Points on a hilly landscape, in no order, each with its height.
From any point a ball rolls to the lowest of the 2 points nearest to it. It stops when none of these is lower. Distance is the straight distance between rows; heights are no part of it.
z58: [120 117 120 121 145 159 165 140 116 125  84 103 158 144 140 166 114 111
 121 153]  h=623
z460: [164  86  86 125 128 139  78 108 149 137 101  97 161 135 111 171 141 138
 116 137]  h=775
z371: [ 78 158 149 153 128 128 209 190 123 101 110 181 132 104 124 136 118 125
 106 135]  h=500
z176: [134 101 177  63 101 116 106 129 170 157 172 130  79 122 135 111 124 162
 161 110]  h=923
z254: [154  97 103 124 150  89  77 185 147 146 129 166 146 118 116 128 127 201
 158 158]  h=708
z833: [162 115 112 127 113 161 165  92 128 122 120  98  80 139 194 113 134  64
  88 153]  h=414
z206: [145 114 127 110 104  84 111 156 153 158 106 110 160 127 113 160 115 135
 151 108]  h=846
z536: [ 69 184 124 156 161 145 126  99  62 102  97 102 153 122  75 115 140 109
 115 102]  h=721
z100: [ 74 130 170 119 153 137 136 175  94 144 119 145 142 103 102 128 138 180
 138 133]  h=554
z439: [160  90 153  72  87 104 110 129 189 167 184 163  79 123 152 110 114 153
 202 106]  h=930
z997: [135  94 122 112 111  71  93 156 143 124 165 157 105  96 149  77 125 154
 133 122]  h=700
z805: [141 175 121 147 108 131 132  93 152 112 102 104 170 182  98 194 101  60
 124 133]  h=878
z492: [157 101 116 101 104  75  87 142 166 137 158 144 122 130 137 116 113 158
 168 112]  h=683
z459: [147 140  93 140 148  86 108 148 108 116  99 109 169 151 121 147 108 128
 129 146]  h=600
z689: [102 108  97 133 148 111 135 154  78 133  78 101 160  95 124 117 133 117
 119 128]  h=665
z5: [142  96 139 115 118 126 157 156 115 143 126 155  40  84 205  97 134 102
 116 167]  h=539
z655: [107 146 189  75  97 120 139 126 149 136 159 127  81 143 133 128 115 153
 148 109]  h=916
z9: [152 102  77 138 156 193 119  75 113 101 124 112  87 141 171 109 157 121
  97 176]  h=322
z851: [159  96 100 122  99  90 147 153 151 115 133 140 105 124 193 143  99  92
 153 135]  h=702
z181: [103 125  86 154 175 180 145  84  54 110 107  94 128 112 142  87 152  89
 120 138]  h=460
z497: [ 82 149 168 156 142 212 186 108 107 130 139 138 119 103 102 124 165 129
  77 110]  h=852
z737: [168 102  94 119 136 107  57 125 156 149 111 109 160 133  85 151 141 178
 130 129]  h=746
z456: [125 188 145 128  91 127 151  86 160  96 121 110 130 177 113 178 100  71
 129 105]  h=895
z430: [122 145 113 157 153 169 121  53  71 108 140 105  81 121 148  71 162  80
  88 131]  h=453
z535: [136  82  94 135 153 144  77 119 124 117 151 143 116  96 129  99 164 189
 103 136]  h=752
z369: [134 109 116 139 143 118 115 167 117 164  83 109 185 114  96 161 137 143
 114 140]  h=634
z809: [171 101  94 117 107  61 127 157 154 119 136 164 108 133 183 145  86 119
 199 125]  h=719
z317: [ 84 172 123 184 170 210 170  86  75 108 126 127 147 131 108 107 153  84
 106 130]  h=441
z618: [ 68 157 192 102 127 113 156 180 129 123 138 171 114 115 103 117 120 177
 140 127]  h=489
z641: [134  75 106 114 136  96  66 152 149 132 153 155 120  87 118  80 142 195
 129 127]  h=720
z150: [180  89  96 107 116 127  92 118 166 152 108 111 145 152 129 193 123 147
 167 126]  h=809
z920: [117 109 139 141 161 151  91 123  98 137 159 140 143 112 105 109 153 191
 106 125]  h=787
z638: [146  99 166 105  95 119 152 166 153 151 142 171  49  99 202 126 119 103
 148 157]  h=576
z313: [106 178 159 131 100 132 148  79 117  96 134 104  78 133 134 105 138  76
  83 106]  h=612
z454: [157 101 156  89  98  90 117 177 185 191 136 175 143 126 112 152 100 149
 246 117]  h=864
z249: [109 183 112 163 173 123 143 142  72 108  82 109 179 152  95 147 114 122
 119 150]  h=326
z383: [180 104  92 119 132  81  61 162 176 162 127 139 154 126  90 125 129 207
 162 131]  h=726
z487: [132 100 123 102  99 134 143 104 128 126 118  89 100 116 164 131 131  80
 102 117]  h=338
z390: [ 93 180 105 186 199 168 151 124  47 105 102 124 174 144 101 125 127 125
 129 149]  h=227
z949: [ 99 151 132 136 151 136 119  88  66  97 141 108  89 124 142  80 145 112
 107 118]  h=372
z269: [119 174 169 103  79 124 170 108 169 111 131 121  99 161 131 173 106 104
 141  91]  h=904
z280: [111  99  85 117 161 151 119 106  74 106  97  91 113 119 156 103 142 119
 123 140]  h=359
z868: [113 113 195 115  94 103 131 177 175 153 188 183 107  89 119  95 121 153
 133 119]  h=475
z480: [166 125 122  94  95  78  95 116 173 163 119  99 156 148  99 156 112 133
 184  80]  h=838
z896: [190  86  85 136  85 109 139 117 170 128 150 137 106 128 192 144 125  89
 137 116]  h=684
z166: [ 80 178 145 161 171 146 170 164  75 111 114 154 158 140 104 142 127 165
 119 142]  h=465
z311: [ 90 148 145 113 122 146 166 134 118 112  97 109 138 136 120 156 122 113
 115 125]  h=675
z210: [194 100 102 141  92 128  99  83 174 120 171 130  99 137 166 133 139 101
  99 116]  h=656
z943: [176 148 110 116 104  88  80  87 161 135 133 106 156 181 109 165 109 113
 175  94]  h=847
z621: [130 146 163  90  77  96 141 122 171 140 151 123 112 150 130 143 103 126
 170  83]  h=911
z788: [ 81 180 169 136 128 144 148 119 127 108 132 137 135 127  75 129 140 149
  93  96]  h=240
z132: [122 116 143 124 137 100 110 181 127 138 151 166 144 121 134 125 122 173
 142 145]  h=680
z504: [157 127 110 146 117 123  66  74 147 118 152 110 152 145 102 134 134 104
  91 117]  h=601
z695: [136 149 146 149 119 104  78  93 147 122 167 117 160 139  76 107 127 125
  85  98]  h=564
z721: [145 102 109 127 134 175 109  92 136 134 116  95 160 151 122 168 140 108
 101 149]  h=770
z26: [ 95 131 158 143 150 173 134 107  84 126 148 124 124 111 115 111 159 149
  96 113]  h=819
z212: [125 165 170 136 104 106 121 127 161 131 174 139 153 132  86 117 122 147
  98  94]  h=540
z612: [105 111 148 143 138 129 155 179 105 130 143 171 124 100 155 119 129 141
 116 157]  h=640
z710: [145  87 104 123 128 149 172 126 112 128 105 115  75 103 204  97 136  91
 101 165]  h=480
z657: [174 104 121 131  90 107  83  84 176 125 171 115 128 130 121 130 130 110
 108  89]  h=633
z863: [134 116 154  94  98  77 131 181 167 172 104 142 144 123 112 171  98 132
 206 111]  h=855
z596: [ 76 140 202 112 107 113 159 184 143 131 154 189  83  79 124  96 130 144
 131 130]  h=440
z611: [150 179 131 121 116 105  95  90 147 120 113 100 155 194  92 185  97  97
 159 120]  h=859
z498: [106 115 153 120 140 111 124 192 123 171  96 134 169 102  92 156 130 169
 140 141]  h=604
z174: [135  83  75 104 125 131 115 106 118 106  95  83 105 117 165 122 131 105
 117 140]  h=221
z81: [132 106  69 150 155 119 135 146  91 110  91 111 165 124 145 124 118 107
 115 157]  h=637
z787: [146  89  83 152 163 218 154  78 111 124 113 106 131 128 164  96 161  99
  91 178]  h=456
z507: [105 172 119 146 127 134 157  86  99  80 113 101 118 147 138 106 117  51
  89 129]  h=578
z789: [ 97 156 134 171 145 151 164 155 104 134  94 129 191 112  75 151 143 129
  87 121]  h=405
z316: [121 148 105 137 142 164 137  62  89  97 115  91  93 150 159  95 135  55
  98 156]  h=527
z262: [130 161 144 124 112 111 126  95 120  94 154 115  91 160 162 117 115 103
 104 122]  h=638
z564: [172  80 118  90 103  83  77 174 199 187 150 177 136 114 101 111 109 176
 228 121]  h=875
z573: [110 141 123 131 156 143 157 115  64  99 124 118  75 131 184  93 129 114
 116 151]  h=273
z736: [ 94 167 177 137 115 134 169 145 134 110 155 156 110 126 118 124 131 143
  93 111]  h=329
z955: [ 99 152 157 138 135 133 127 140 122 142 113 119 173 118  70 142 140 153
  98 108]  h=330
z440: [ 97 187 154 143 153  92 140 175 106 119 115 143 162 147  87 137 115 174
 132 133]  h=534
z337: [175  73  83  98  93 112 104 118 173 118 135 141  50 108 193 126 135 141
 158 129]  h=631
z976: [141 123  97 145 171 185 155  91  74 114 118 118  65 129 194  79 151 113
 108 170]  h=123
z402: [ 91 158  98 188 193 224 148  63  56 117 130 106 131 124 123  79 161  75
 137 124]  h=502
z725: [185  90  91  98 101  96  72 117 186 169 124 116 142 136 104 155 123 168
 188  95]  h=829
z307: [136 174 131 131 145  69 104 162 119 139  99 110 168 154  87 144 111 162
 144 130]  h=568
z411: [134  99 105 134 156 197 182 111 114 121 100 100 150 142 164 126 131  93
 105 178]  h=546
z70: [ 86 196 153 142 120 115 191 172 147  91 122 175 129 131  99 140 117 147
 104 112]  h=415
z585: [ 75 180 133 180 176 198 191 123  73 100 118 147 153 134 104 125 140 130
 115 132]  h=352
z35: [163  83 126 114 102 118 126 139 159 137 158 154  66 109 193 124 135 131
 128 141]  h=605
z842: [149 144 157 119 109  99 102 136 173 151 167 138 159 155  95 140 110 164
 145 103]  h=518
z486: [ 91 124 136 160 152 169 209 172  95 124 118 162 141  99 150 118 130 117
 107 152]  h=581
z256: [ 95 139 111 140 149 121 111 110  72 115  97  90 159 116 102 114 140 112
 108 113]  h=691
z503: [139 123 176 110  97 103 115 154 187 162 197 166 132 127 106 104 110 164
 147 102]  h=496
z173: [145 122 135 104 109 102 100 114 141 118 158 123 103 145 156 124 121 138
 130 115]  h=662
z482: [116 133 118 156 151 183 121  95 109 134 101  97 184 139  84 151 145  98
  91 147]  h=712
z407: [139 121 111 155 141 150 126 133 126 154  76  90 198 129  85 169 140 110
  93 140]  h=668
z271: [139  92 160  76 105 100 110 170 168 150 157 176  82 119 165 131 107 147
 215 146]  h=939

For each start below, name the point where the ball stops.
z337 => z174
z689 => z390
z721 => z596
z851 => z596
z920 => z976
z150 => z788
z809 => z976
